Points, in no order, along strands that fork, close into loops and pass close to each other.
Two points are linked if the straight distance between their rows is under 75.6. Some points are linked to none.
<942>: [ 10  -2  11  36 -18   0 -20  39 -27 -19 -10  -3  -7  -7  -2  27 -29  23
   9  19   5  26  25  -1  16  19  13  20 -11  14  19   9  12 -13   4   2
  29  13  16 -22 -30   2 -17 -18 -34  -3  18  -1  -8]
<34>: [  2   2  17 -11  39 -22   7  27  34  30  13  29   0 -24  -1  15  27   1
   8   0   2 -30 -28  -6 -37  -4 -36  23  -1 -19   4  23   8  -4   6   0
 -14 -27  -8  24  -7 -19  12   5   4   5 -22  13 -16]
<75>: [ 11  -2   0 -21  29 -21  15  13  42   1  14  -3  14  -6  18   6  25  -9
 -10 -11   3 -18   4   5 -49   0  -8  13  23 -22  18  16   4   5  12  -8
   9   5  -6  17  -6 -35   7   4 -21   0   2   8  28]
<1004>: [ -8  13  -5  20  35  17   9   2  11  17 -10  40 -18 -35 -21 -14 -19  -3
 -10   4   0 -22 -13 -15  -4  24   1  10  -9  -8   2  -5  -1  10   2  38
 -31 -36  23  14  19  14  -7  15  36  -9  16   9 -21]
<108>: [ -6  -1 -15  21  14  20  -5  15  -6   4 -18   4 -13 -13  -5 -30 -38 -10
 -29 -11 -12   4  14   2  25  21  25 -12 -19  -1   8 -13  -3  15   4  13
 -24   4  32  -8  30   3  -5  -1  30 -19  35  -9  -6]
<622>: [-22  -2 -33  13  12  37   4 -20   1  12  -8   5  -7  -2   1  -4 -28   4
  -8  15 -15  -5   7  17 -18  20  -5   0   4 -22  10 -13  -7   0  -8  26
 -15   6  38  12  17   7 -13  -4  55 -13  15   3  -8]
<606>: [ -5  18  10  -8  -3 -23  13  -5  12  -7  16  23  12 -10  -2 -12  -4 -15
 -18 -10   9  -2 -12  -6  -4   8   8   9  27  12   8   0   9 -18  11   2
  -1  -8   0   3   6 -16  16  25 -16  13   1   0  21]
<330>: [  9  -9   3 -11   8   9  -8  -2  -9   2   6 -20   0   6   4  14  36   1
  15  13   5  -8   0   2   5 -14 -23  -3 -22   3 -25   9  -2  32  13   1
   8  -1 -40  -7 -19  11 -15  -2  -5   2  -8  -6  -6]
<556>: [ -1   8  11   4 -19  -9  -2   2  -5  -2   3  19  -2  -7 -19   3 -16   6
  -1   4   8  11  -5 -10   8   5   2   6   7   9   2   6   5 -30  -7  -3
  11  -2   5   6  -1   4  11   6  -4   7  -9   0 -14]
<696>: [ 22   6  17  -8  21 -18 -13  34  21  -3  22  -4  10 -14  -4   2  38  -5
   0  -4  17 -34  -1 -13  -7 -14 -17  11 -18   5 -10  16   4  13  16  -7
  11 -17 -47   1 -21 -10  10   6 -34   6 -11   5  -8]
<811>: [  9 -12  -9 -43  10 -15  11   2  15   9  15 -38  13  19  25 -15  51 -20
  -3 -28  -3 -22   1  12  -4 -32  12 -31  16  -3  -6  -9  -8  39   9 -29
 -17  21 -44  -8  16 -20   1  -7 -11   8   5 -18  28]
<494>: [  4 -22  13 -39  -1 -20   6  -2  13  26 -11   6  13  13   3  15  19  14
  17 -11  -1 -12 -29   0 -30 -34  -7 -20  -6 -25  -5   1  12 -25 -38 -30
 -17  11  -4  14   8   0  15 -19   2  14 -29   5 -21]
<382>: [ 17 -20 -12 -14  40  30  -5   6   9  20 -17 -18  -6 -11  14  -2  20   3
  -1  -3 -14 -21  31   6 -23   1 -15  -8 -18 -22 -13   8   2  45   6  14
 -14  19  -7  -7   1  -7 -25 -10  18 -14   9   2  17]
<968>: [ -9   5  15   2  28 -17  12  11  23  26   7  42  -5 -22  -6  14  10   3
  10   3   0 -11 -29  -7 -38   4 -24  29  13 -14  12  16  13 -22  -6  10
 -12 -19  12  27  -1  -9  11   5  13   4 -21  16 -18]
<32>: [-22   8 -15  -3 -36  -2   2 -17  -5  -3  -4   3  10  22 -10 -16 -30  -4
 -17   2  -4  18 -10  15  -1  -4  14  -9  23  -3   0 -14  10 -33 -29 -14
  -8  25  26   2  24   2   6  -7  19   4 -11  -6   4]
<703>: [-11  16   4  -2  -7   4   0 -12 -17  -5  11   7  -4  -2  -1 -13   3 -14
 -10  -4   4   6  -6  -7  39   7   6  -4   2  30 -10  -4  -8  12   8   9
  -8 -22 -11  -1  12   4   5  23   0   3   2 -11  14]
<389>: [  6 -24  -7 -34  12   5   3   6   5   4   1 -38   7  18  25  -9  37 -10
  -6 -23  -6  -4  24  12 -14 -25  13 -23   4  -9  -1  -1   3  39   4 -25
  -7  33 -31 -12   5 -19  -6 -11  -5   0   2 -15  32]
<288>: [  0   1  -4 -40  -9 -31  19 -22  12  10  24 -23  20  21  19   0  45 -14
   5  -7   0 -19 -34  12   6 -27  -9 -26  17  -2 -18 -15  -6  13  -3 -24
 -16  -2 -42   2  18  -1   8  -1 -17  23  -6 -18  15]
<7>: [-18  12   3  -3 -34 -17   4 -16  -7 -20  10   0  16  16   4  -3 -13   0
  -7   0   1  30  -4   4  -9   2  16  10  37  15   9  -4  11 -31  -6 -16
  16  22  15  -3   2  -8   4   7 -19  10  -6  -2  27]
<884>: [  1   4  11  -3  -9  -1  -6  -4 -11   0   6   8   0  -4 -10   9   8   5
   8  11   9   2  -4  -9  14  -5 -12   5 -12  11 -14  12   0 -10   2  -2
  11 -12 -20   2  -9  11   4   7  -5   8 -14  -5 -12]
<435>: [-16  -7 -16 -12  -9   9  13 -20   8  19  -5   6   3   8   0   8  -1  10
   2   8  -7  -1 -20  14 -33 -10  -8   2  15 -22   0  -6  12 -27 -33  -5
  -8  17  24  17  15  -1   0 -12  28   1 -14   1  -4]
<775>: [ 13  -6   5   7  12   3  -4  13   7   9 -14  11  -7 -18  -9 -10 -22   1
 -12 -13  -4  -6  20  -3 -13   6   9  -1  -4 -15   8   8   7  -3  -3   5
  -4  12  26   0  11  -3  -5 -10   5  -8   7   0  -6]
<657>: [  1   7  -4  22  28   3   8  16   5 -17  -4   4  -2 -27  26   7   2  -4
 -21 -10 -11   7  32  -6  -6  42  22  27  17   6  40  -4  11  20  34  28
   0 -22  14  -5 -31 -25 -10   6 -11 -14  56  23  32]
<398>: [-14   7 -13  31  -2  33  -1 -21 -12   1   1  11  -2   6 -10  22 -15  24
  19  35   3  19  -6   7   4  25 -23  20   2  11  -3  -5 -13 -17  -1  26
  11 -13  19   9 -18  15 -25   8  24  -9   8   7 -18]
<264>: [ -7   2  -4  22  -8   9  -5  -2  -1  10 -11  20 -21  -5 -28   0 -22   8
  14  16   4  -1 -19  -7  16   0  -3  -3 -12  -7 -13  -7  -5 -20 -20   5
 -12 -17   8   9  14  21   7  -3  33   1 -20   4 -39]
<600>: [  9   9  12 -11   8 -19   0   3  13 -10  35 -10   7  -1   6   4  42 -12
   1   1  11 -23 -10   0   1 -10 -14   7   7   4  -6   3  -9  14  17 -11
   9 -15 -43   6  -7 -10   6  13 -25   5  -6  -6  11]
<718>: [ -2  -2  -5  -9   4  11   7 -28  -8   5  15 -16  -6  12   9  10  44  -5
  14   9  -2  -5 -14  11  17 -10 -22 -10  -5   4 -23   0 -13  35  15   6
  -5 -12 -33  -2   1   9 -12   7   9   3  -1 -11   5]
<71>: [ 32 -16  12  28   8  -2 -26  33  -1   5 -35 -10 -15  -9   0  -4 -38   5
   9 -10  -2 -10  30 -16  -2   5  10  -7 -36 -12   3   3  14   8  -3  -7
  10  24  23 -22  -4   5 -17 -28  -5 -14   2   3 -27]
<1122>: [-11  -6 -16   5  -1  34   2 -32 -15  -4   1 -18  -2  19  12  13   7   7
  16  16 -11  19   9  19   0   6 -12   3   5   1  -8  -1 -13  17   5  11
   7   6   6   5  -5   5 -23   3  19 -13  14   1  14]
<535>: [  2  -9 -11 -13  14  26  -4   1  -5  15  -8 -10  -7  -5   3 -25   2 -12
 -21 -16  -9  -8  22   4  14  -3  10 -25 -15   1 -12   0  -2  37   3   5
 -29   7  -4  -6  25  -2  -5   2  20 -16  11 -12  18]
<348>: [ 15 -14  -3  24  -8   2 -18  36  -4  -6 -33 -19 -11   7  -5 -36 -46 -13
 -20 -33  -4  13  24 -11  34  -7  40 -30 -36  -2  13  -6   3   7   0 -17
 -10  22  23 -28  25   2  12 -19   0 -20  10  -6 -11]
<848>: [  2  18   7 -23  -9 -38   9  -5  12  -7  40 -14  13  10   7  -2  48 -23
   1  -7   8 -27 -30   3  16 -23  -8  -5  20  10 -14 -11 -15  10   9 -18
  -4 -18 -49   7   7  -3  14   9 -33  14 -10 -16  18]
<895>: [-17  -6 -19   7  -7   5  11 -26   7  -6   0  -5  21  12  18  10  -6   4
  -2   6 -12  22  13  10 -51  19   0  18  47 -14  22  -3   5 -23  -4   6
  23  22  35  19 -14 -18 -13  -8   2  -1  12  28  30]
<83>: [  5  15  21  23  -7 -21  -3  17   0 -38  28  12   8 -17   6  26   7  -1
  -1   7  13  10   4  -5 -11  19   4  35  13  13  31   6  13 -26  20   8
  36 -14  -5  -1 -32 -14   8  11 -52   8  16  10  12]
<778>: [-18  17  -4  -4 -19   3   4 -13 -14  -2  -1  17  -4   3 -16 -20 -17 -13
 -10  -3   6   6 -12  -5  31  -1   8 -11   5  18 -11  -9  -4 -10 -14   1
 -17 -16   3   3  24   7  13  15  15   6  -5 -10  -2]
<933>: [-18  10 -16   8  18  32   5 -20  -3  15  -4  24 -15 -17 -14  -5 -10   0
  -4  17  -4 -14 -14  -1   8  13 -11   0  -8  -4 -11  -9  -7  12  -4  33
 -30 -28  10  14  18  16  -9  18  46  -7  10   0 -12]
<1003>: [ 18   4  17  48 -21 -19 -14  29 -14 -19 -19   6 -16  -6 -26   4 -48  12
  -1  -1  11  14  -2 -19  36  17  21   4 -14   4  19  -1   9 -35 -10  -6
  10   1  23 -20  -3   5  -2 -17 -15  -5  -7  11 -47]
<45>: [ 22 -17  12  12 -10   9 -30  29 -22   3 -29 -22 -10  11  -6   4 -24  19
  31   9   0  -4  19 -15  16 -20  -6 -10 -48   4 -20   4  -4  17  -6 -13
  20  22 -10 -25 -26  23  -5 -25 -13  -3 -20   0 -30]
<172>: [  7 -14   8  22 -17   7 -22  25 -21 -26   1 -14  -1   9   9  36 -16  24
  24  23  12  37  34   9 -10   4   2  22  -6   5  19  17  11 -13   0  -6
  40  26  10 -18 -40   3 -19 -22 -32   2   9   0  -1]
<688>: [  7   0   8  47 -21  -6 -14  11 -10 -12 -13   5 -16   2 -29   4 -47  10
   6  10  10  21  -8  -8  27  15  10  -3  -8  -1  11 -10   2 -38 -20  -8
   6   4  20 -11   4  19   3 -16  12   2 -22  11 -51]
<709>: [ -6  -2 -13  -5  19  16  12 -17  10   1   0   0   4  -7  15 -15  -1 -13
 -19 -16 -13   3  18   6 -19  19   9   0  25  -4  15  -6  -1  15  13  15
 -15   6  17   8   9 -20  -1  15  11  -9  25  11  38]
<1007>: [-13  16 -13   7  25  27   7 -22 -10   5   4  16 -11 -19   1 -13  -8  -2
 -13   7  -6  -6  -2  -5  16  31  -2   8   1  14   1 -10 -11  24  16  39
 -23 -32  10   6   9   6 -10  28  29 -12  31  10   7]
<484>: [ -6 -11  -3 -38 -17  -7  12 -33 -13  11   7 -30  10  27  19   0  35  -8
   8  -7  -3   3 -21  14  15 -32  -7 -33   3   4 -22 -12  -6  17 -10 -22
 -14   6 -32  -5  14   6  -3  -8  -4  14  -8 -23  10]
<903>: [  1  23  17   9   2 -12   5  11  -5  -3   2  36  -6 -28 -24 -12 -12  -6
 -15  -4  12  -3 -10 -23  27  16   8   5  -4  18   1   6   2 -12  10  18
  -9 -35  -1   1   3   5  14  22  -7   7   9   2 -15]
<186>: [-13  -6 -10 -10 -31  14   2 -31 -19   7  -5  -7   0  26  -3  11   3  11
  17  17   3  13 -21  12  19 -21 -17 -14  -2   4 -26  -9  -5 -17 -27 -16
  -4   0  -8   2   4  16  -3  -8  22   4 -13 -18 -14]
<1023>: [-18  -9 -30  -3   4  31   9 -28   4  20  -7   0  -7   4   2   3 -10   6
   0  14 -14  -9  -7  20 -20  -2 -12  -5   2 -29  -5  -7   2  -5 -24   9
 -15  11  25  14  20   6  -9 -12  52  -6   0  -4 -10]
<437>: [  8 -15   9 -50  -7 -30  14   0  15  16 -10   1  25  14   6   1  19   3
  -5 -22   7 -15 -21   1 -25 -37   2 -23   4 -19  -5   0  11 -20 -25 -37
 -13  15 -15   4  12  -8  19 -12 -15  17 -25  -4   0]
<745>: [ 19   3  15 -11  38 -19  -7  36  33  16  18   7   6 -19   1  14  38   0
   4  -3   9 -36  -8 -11 -28  -7 -32  19 -18 -11  -9  21   5  13  13  -1
   3 -18 -31  12 -17 -15   2   2 -19   2 -14  10 -14]
<166>: [ 23   8  23   4 -10 -15 -15  29  -6  -2 -11   5 -18  -4 -29  -8  -8  15
  24  -1  11 -14  -6 -36  23 -14  -1  -5 -48  12 -18  12  -3  -4   1  -3
   2 -16 -21 -21 -18  26  20  -2 -21   4 -36   4 -39]
<744>: [ 13   3  11  14 -11  -1 -14  13 -11   1 -18   4 -25   8 -29  -7 -20  19
  30   9   9 -10 -12 -28  32 -15  -7 -12 -43   4 -23  -1  -7  -8 -11  -6
  -4 -12 -14 -16  -2  30  15  -5   4  -1 -35   2 -44]
<723>: [  2  15   7   9  29   4  10   8   8  13  -4  39 -10 -37 -25 -18  -8  -9
 -16  -5   7 -20 -11 -22  13  16   3   4  -9   2  -4   2   0  11  13  28
 -28 -40   5   5  15   8   5  21  14  -1  11   4 -13]
<847>: [ -5 -15 -23  -4  11  41  -3 -23  -7   7 -12 -24  -7  11  14   3   0   9
   6   9 -18   5  22  22 -11   3 -16  -8  -6 -17  -7  -2  -4  22  -6  10
  -4  20  11   4   6  -1 -23  -9  32 -18  15  -2  15]
<615>: [ -7  12  10  30 -27 -10  -1   2 -14 -32  19  11   9  -6   1  32  -9  14
  11  19  11  34   0  -1  -8  24   7  34  20  22  28   6   5 -37  11   8
  38  -6  16  -1 -38  -5  -5   5 -37   6   9   8  -1]
<56>: [  9   7   8   6  32 -11   9  15  27   1   6  21   5 -25   7  11   3  -1
 -12  -8   2  -6   8  -4 -37  23  -7  25  16  -9  31  17  12 -12  19  19
  15  -8  15  12 -17 -25   4   8 -22  -1  14  18  10]
<627>: [-22  14  -3   1 -16 -12  13 -36  -5 -16  22  -1  12  19  13   3  18 -15
   2   6 -10  18 -16  14  12   2   3  10  33  21  -1 -11 -19   1  10   4
   8 -10  -3   0   2   7   2  23 -10   6   3   0  33]
<765>: [  1 -14  -9 -32   6   1  18 -20  13  11  -6 -12   9   8  16  -4  18  -4
 -10 -10  -8  -8   0  15 -32 -12  -5  -7  18 -21  -1  -1   7   5  -9 -15
  -7  22  -1   7  15 -19  -1  -1   4   1   0  -4  26]
<1138>: [ -9   4 -13 -12  10  -4  25 -39  12  14  29 -15   0  13  13  11  55  -9
  14   7  -7 -17 -31  20   6  -6 -26  -8  19  -7 -16 -10 -22  34  16  12
  -9 -20 -29   8   7   5  -4  13   7   6   9  -2  15]
<55>: [ -7  -2   1  -8  -3 -19  14 -19  17 -18  17 -15  21  17  23  12  22  -8
   4   6  -9  11   0  16 -36   2   0  18  37 -15  15   0  -1  -4   7 -12
  24  12  -5   8 -12 -20   4   5 -22   6   5  10  36]
<385>: [-14  25   0   6  10 -19   8 -18   9 -18  36   7   8  -3  15  -6  24 -24
 -14  -3  -4  -3 -12   3  22  17   6  16  35  21  13 -15 -26  20  30  21
  -3 -30  -8   7   0  -2  11  40 -13   4  21  10  38]
<1055>: [ 24  -4  14  23   1 -13 -11  23   9   1 -22   9 -12 -13 -17  -7 -35   2
   2 -17   6  -4  12 -16  -1   4  16  -3 -14 -15  10   9  14 -16  -8  -4
   1   7  26  -4   8   3  -5 -19  -1  -8  -6   8 -32]
<91>: [-16  -1 -12   8 -25  14  -2 -18 -11   8  -7  12  -9  15 -19   9 -12  12
  15  26   6  10 -27   8  15  -9 -10  -8   0  -2 -18 -12  -6 -31 -33  -4
  -6  -4   5   8   7  18   5  -5  34   3 -20  -6 -29]
<180>: [ 18 -18   3 -14   0  14 -19  15 -20  12 -26 -31  -7  16  -6  -5  -3  18
  23   1  -6 -17  12  -7  11 -38  -7 -24 -50  -3 -32   2 -10  29 -12 -15
   4  19 -24 -20 -21  19  -6 -25  -2  -3 -25  -6 -23]
<577>: [ -6  15   6  27 -14   5   0 -12 -15 -26  19   9   6  -2   1  26   0  11
  16  21   7  30  -2   1   4  21  -4  29   9  25  10   4  -6 -17  17  16
  28 -17   7   1 -31   6 -11  14 -19   4  13   5  -2]
<731>: [  4  16  18 -17  -9 -29   8  11   6  -3   7  23   1  -9 -23 -16  10 -11
  -5 -15  22 -17 -21 -23  21 -15  -1  -9  -7  15 -12   7  -1 -17   4  -9
  -9 -32 -31  -4   5   5  40  14 -16  16 -31  -2 -11]
<1072>: [  6  10  11  18   6 -14   3  21   4 -20   6  19   4 -23   2  19  -6   7
  -9  -2   5   7  12  -7 -22  29   9  29  17   4  39  13  17 -26  19  20
  25  -4  17   1 -26 -19   1   4 -33   3  22  14   7]
<800>: [ -9  -8  -7  -1 -15  -2   9 -21   3 -13   4 -10  17  18  16  21   9   9
  13  10  -5  27   5  14 -43   5  -5  23  35  -8  17   4   5 -22  -5  -8
  35  23  15   8 -18 -12  -8  -7 -12   5  -2  12  20]
<548>: [ -9  19  -1   8   7 -11  -2  -5   0 -20  37  -6   3   5  12  -5  43 -25
  -7  -5  -2   3  -5   5  44   5  10   6  17  33  10 -17 -29  40  29  16
  -2 -23 -22  -1   4  10  11  27 -21   1  15  -4  41]
<680>: [-26  13 -18   0 -29   1   5 -14  -3  -3 -11  17   0  10 -17 -23 -30 -14
 -13   4   2   6 -22   9  14  -9  14 -17  15  -2 -10 -17   2 -23 -30  -9
 -22   1  19   4  34  11  16  -1  32   7 -13  -8 -10]
<1026>: [ -7 -11 -24   6  16  29  -3  -6   8  19 -21   4 -14 -10  -3 -22 -30 -12
 -14  -3 -15 -15  11  11  -2   0  11 -22 -21 -31  -6  -7  -6  20  -4   6
 -26   8  25  -2  38   6  -8 -14  56 -12   7 -12 -13]
<983>: [  5  -1   9  13  -9   1 -13   8  -6  -7   0   1  -2  -5  -4  29  -4  22
  20  18   6  18  15   2 -12   7 -13  23  -5   1  10  18   9 -20  -3   1
  35  12   5   1 -26   7 -13 -10 -17   3  -5   4 -14]
<409>: [ -5  14   1   2   8   4  -7 -10 -13  -8  23  -4  -6   1  10  -7  31 -19
  -8  -1   0   2  -4  -3  44   7   4  -2  -2  33  -9  -7 -16  39  28  16
  -8 -24 -23  -4   8   8  -1  24  -5   0   6  -9  21]
<612>: [ -7  -9   3 -22 -10 -19  10  -6  15  19 -11  18  11   5  -6   3   2   6
   3  -4   0  -4 -31   4 -32 -22   2  -3  16 -23  -3  -2  20 -34 -39 -20
 -16  10  16  17  19   1  16 -13  12   6 -28   7 -13]
<257>: [-13  -2 -23   4  15  25   8  -7   7   8 -13  10  -7 -12  -2 -27 -32 -15
 -25  -9 -12  -5  11  13 -11  13  18  -9   0 -18  10  -9  -3  10  -1  16
 -28   8  38   4  32  -2  -3   0  46 -15  21  -7   4]
<503>: [ 13 -19   6   0  -9   6 -19  38  -9  -2 -24 -27  -4   9   0 -28 -26   0
 -11 -30  -5  11  39  -6  16 -24  32 -29 -27   4   3   2   3  14  -7 -22
  -3  31   4 -21   8   1   9 -20 -11 -13   1 -11   7]
<689>: [ 31  -5  23   6  -8  -8 -25  38 -14  -2 -20 -12 -12  -3 -13   2 -15  16
  30   3   6 -13  13 -29  10 -18  -2  -1 -52   8 -17  10   0  13   1  -5
  23   5 -14 -26 -38  21   7 -17 -31   3 -28   4 -34]
<980>: [ -1 -20 -24   0  25  41  -8  -6   5  20 -20 -13 -12  -2  10 -10 -16   1
  -6   4 -23 -14  26  20 -14   3  -5 -12 -24 -30  -8  -3  -4  26  -5  12
 -18  21  24  -1  22   3 -21 -16  48 -21  14  -6   2]
<915>: [  6 -24  -5 -19   1  16  -6  -8  -6  20 -15 -16  -3  12   5  15  11  19
  15   9  -6  -5   6   9 -13 -22 -19  -9 -21 -22 -15   5   2   3 -22 -12
   5  18  -6   5  -2   7 -16 -20  18  -4 -11  -7 -13]
<53>: [ -2  27   7  -4  15 -25  13  -5  25 -11  36  17   7 -12   5 -11  18 -25
 -19  -8   7 -22 -18  -6   2  14   3  12  30  12   8  -2 -10   7  29  12
  -8 -28 -12  11   4 -18  16  37 -18   8  10   3  29]
<380>: [ 19   0  20  38 -17 -18 -17  44 -21 -16 -19   5 -11 -16 -16   9 -37  15
  -4   3   3  11  14 -15  28  20  23  12 -16   9  19   7  14 -16   5   3
  18   2  21 -21 -16  -2 -10 -18 -31  -6  13   3 -24]
<590>: [  0   5  11 -34 -16 -32  10  -5   5   2   7   5  12   6  -4  -4  24  -7
  -2 -11  15 -17 -27  -8  11 -24  -6 -13   0   8 -15  -1   2 -17  -6 -25
  -8 -19 -38   1   4  -1  29   5 -17  19 -30  -8  -2]
<1005>: [-13  -3 -21   0   7  20  13 -29   5   4  -1  -1   7   4  13   0  -5  -2
  -5   3 -13   7  10  12 -36  18  -4  10  28 -14  13  -5  -1  -6  -2  17
   3   9  26  17   0 -13 -11   2  20  -7  15  18  23]
<947>: [  0  -4   0   9   3   4   5  12   1 -19  -3  -5   6  -8  17   2 -11  -1
 -15 -16  -8  23  34   1 -18  22  26  12  26   2  36   2  15  -4  11   4
   7  18  25  -2 -14 -25   0  -2 -19  -4  32   7  36]
<408>: [-16   9 -16   4   7  24   4 -20 -12  -4   4   1  -5  -2  13 -16 -10  -7
 -16  -6 -11  13   9   3  16  25  14   1  14  20   9 -17 -10  20  11  24
 -15  -9  17   6  13  -3  -6  21  18 -15  33   4  25]
<834>: [-10  12   9  -8 -16 -20   3 -11  -2 -20  19  -2  10   8  11  -3  10 -15
  -9  -7   1  14  -5   3   5  -1  10   7  24  18   3  -3   0  -6   9 -12
  11   1 -10  -3   2  -8  10  17 -24  12  -3  -8  30]
<179>: [ 19 -12   6 -18   3  10 -19  19 -16   8 -11 -25   2   5  -4   3  21   8
  22   6   4 -17   8  -9   8 -30 -13 -11 -45   6 -34  11  -4  31   2  -4
   8   5 -40 -18 -32  19  -6 -14 -11   4 -21  -2 -21]
<925>: [  2  -6  -5 -27  10 -19  18 -12  26  -4  16 -22  14  13  24   5  37  -9
  -1  -4  -7 -11  -3  17 -34  -5  -4   1  31 -22   5  -2  -4  16   8 -14
   8  11 -18   9   1 -25   2   3 -14   4   5   1  35]
<936>: [-20   6  -8   4 -13  16  12 -43 -15  -8  13  -7   2  21  10   8  15  -5
  12  10 -11  21 -10  18  16   3  -7   2  19  19 -10  -9 -22  14   8  13
   6  -8   2   5   0  11 -12  15  10  -4   8  -4  19]
<950>: [  1  -6 -14  29   0   4  -8  28  -6  -6 -27  -5 -14  -3  -7 -36 -49 -18
 -31 -26  -7  17  13  -5  42  10  42 -21 -26   1  13 -15   0   3   2  -5
 -16   9  31 -21  32   1   7 -11  16 -16  25  -8 -14]
<727>: [ -3   3  -7  24   7  23  -5  -6  -6  -1  -2   2  -2  -4   0  26 -11  23
  19  24  -1  16  12   4 -15  27 -19  24   2   1   9   9  -1 -13   2  22
  26   1  23   7 -26   5 -24  -4   3  -8  13  14  -8]
<862>: [ 16 -17  -6 -53  17 -21  15  10  26  17   1 -22  28  12  21  -8  36 -12
 -13 -29   5 -28  -2   9 -34 -36   8 -29  12 -21  -5   0   2  15   0 -38
 -15  23 -30   0  13 -31   4 -12 -17  10  -2 -13  20]
<226>: [  5   4  14  12  -8   5 -12   1  -9   0   4  10  -4  -2 -13  27  13  17
  26  30  12   8 -10  -7  13   0 -28  18 -26  15 -23  17  -1 -11   4   7
  20 -18 -18   4 -28  23  -6   3  -5   4 -15  -1 -26]
<98>: [ 24 -14  14  20   4   4 -22  46 -11  -2 -25 -10 -10 -13   1  -1 -24   8
   1  -3  -6   1  35 -15  11   5  16  -1 -30   3   4   6  10  19   5   2
  10  16  12 -23 -18   2 -12 -19 -22  -9  15  -4  -4]
<846>: [-13  18  -3  20  -1   1   8 -19 -10 -17  17  15   4 -12   6  11  -5   5
  -2  12   1  18  -3  -6   1  32   1  26  21  23  17  -4  -9 -10  22  28
  13 -26  14   7 -20  -1  -7  24  -4  -1  26  15   4]
<92>: [ -3   1  -3  22  -4  30  -9 -14 -18   1  -3   1  -5  11 -10  22  -7  20
  26  36   2  14  -3   5  21   9 -27  10 -20  14 -22   3  -9  -1   0  13
  13  -6  -1   1 -18  20 -22   4  18  -5   1  -5 -20]
<1025>: [ 12  -1   3  25   0   4 -12  11   3   3 -23  10 -28  -4 -27 -15 -31   3
  18   4   7 -13 -11 -21  20  -1   2 -14 -35 -12 -14  -4   0  -5  -9  -2
 -18 -13   6  -7  17  22   8 -11  23  -7 -24   8 -47]
<383>: [  4  23  21   2  -3 -19  -2  13  -9 -10  13  24  -1 -22 -20 -14   4 -11
 -12  -7  16 -11 -10 -26  39   6   1  -3 -13  29  -9   9  -3  -4  17   8
  -5 -41 -26  -6  -2   6  24  22 -19  12  -8  -3  -9]
<201>: [-15   1  -7  -1 -37  -7  -3  -6  -7 -14  -2  -6  14  19  -2  -9 -33   4
 -15  -3  -3  29   6  14 -13   1  18  -1  30   3  16  -7  15 -36 -23 -21
  11  42  31  -4   9  -9   0 -10  -5   1  -4  -5  15]
<896>: [  1  -3   0  -7  29  -8  12   4  28  10   5   8   7  -8  17  19  15   3
   3   0  -5  -4   4   6 -54  11 -23  27  19 -21  23  17  12 -10   3   5
  20   5  11  23 -14 -25   0   0  -8   1  -3  20  10]
<354>: [ -6 -13  -9 -30 -18  13   3 -26 -18  14  -6 -21   0  22   7  -1  15   3
   8  -3   0  -1 -10  10  18 -30 -13 -32 -12  -1 -26  -7  -4   9 -19 -19
 -14   5 -22  -2  10  11  -3 -12  13   4  -9 -19  -5]
<39>: [ 10 -11  10 -39  -6 -26   6   3   9   2   5  -8  19  10   8   4  27  -2
  -5 -14   9 -14  -8   1 -16 -28  -5 -11   3  -7  -5   2   5  -8  -5 -32
   5   8 -31   4  -2 -12  13  -5 -23  17 -20  -8   3]
<681>: [ -2 -12  -3 -22 -16  -1   3  -6   1  -4  -8  -9   9   9   6  -8 -10   1
  -9 -10  -6  11  14  13 -21 -11  10  -5  16  -9   7  -2  11 -14 -16 -23
   6  37  14   2  11 -12   1 -10   0  -1  -3  -6  21]
<96>: [ 10 -19   3 -29   4   5  -9  15  -5   6  -9 -23   3   5   7 -19  14  -7
 -11 -24  -2  -5  28   0  -2 -26  13 -24 -13   2  -8   7  -1  26   3 -21
  -8  20 -25 -13   3  -9   1 -11  -7  -3  -5 -12  15]
<151>: [  6  -6  10 -10  -9   1 -13  19 -13  -3  -9 -10  -1   0  -2 -21  -8  -4
 -11 -18   3   6  23  -9  19 -13  14 -20 -14  12  -5   9   1  11   1 -13
  -2   9 -10 -12   6   0   9  -3 -13  -3  -1 -10   7]
<984>: [ -5   7   3  31 -22  -9  -4   5  -2  -1   0  18  -7   0 -27   7 -38   9
  -2  14  10  20 -14  -2   4  14   7   8  14  -1  13  -8   3 -47 -26   2
   7   8  30   7   0  12   5  -7  16   4 -16   6 -34]

A piece is two or more points that can be reached from each other along the links. Count, over all rows, the pieces, the separate loops (a circle has one, a figure eight two, a Y none), the forks (points with three links) and the tips (points with one).
pieces => 4
loops => 3
forks => 4
tips => 6

A fork is a point with three links, a tip a point with one. Leave the first point through the second and follow the links. Name the first fork or tip that comes.
<933> / <1004> => <257>
<848> / <288> => <1138>
<91> / <186> => <968>
<75> / <896> => <846>
<385> / <548> => <201>
<723> / <1004> => <925>
<257> / <108> => <862>
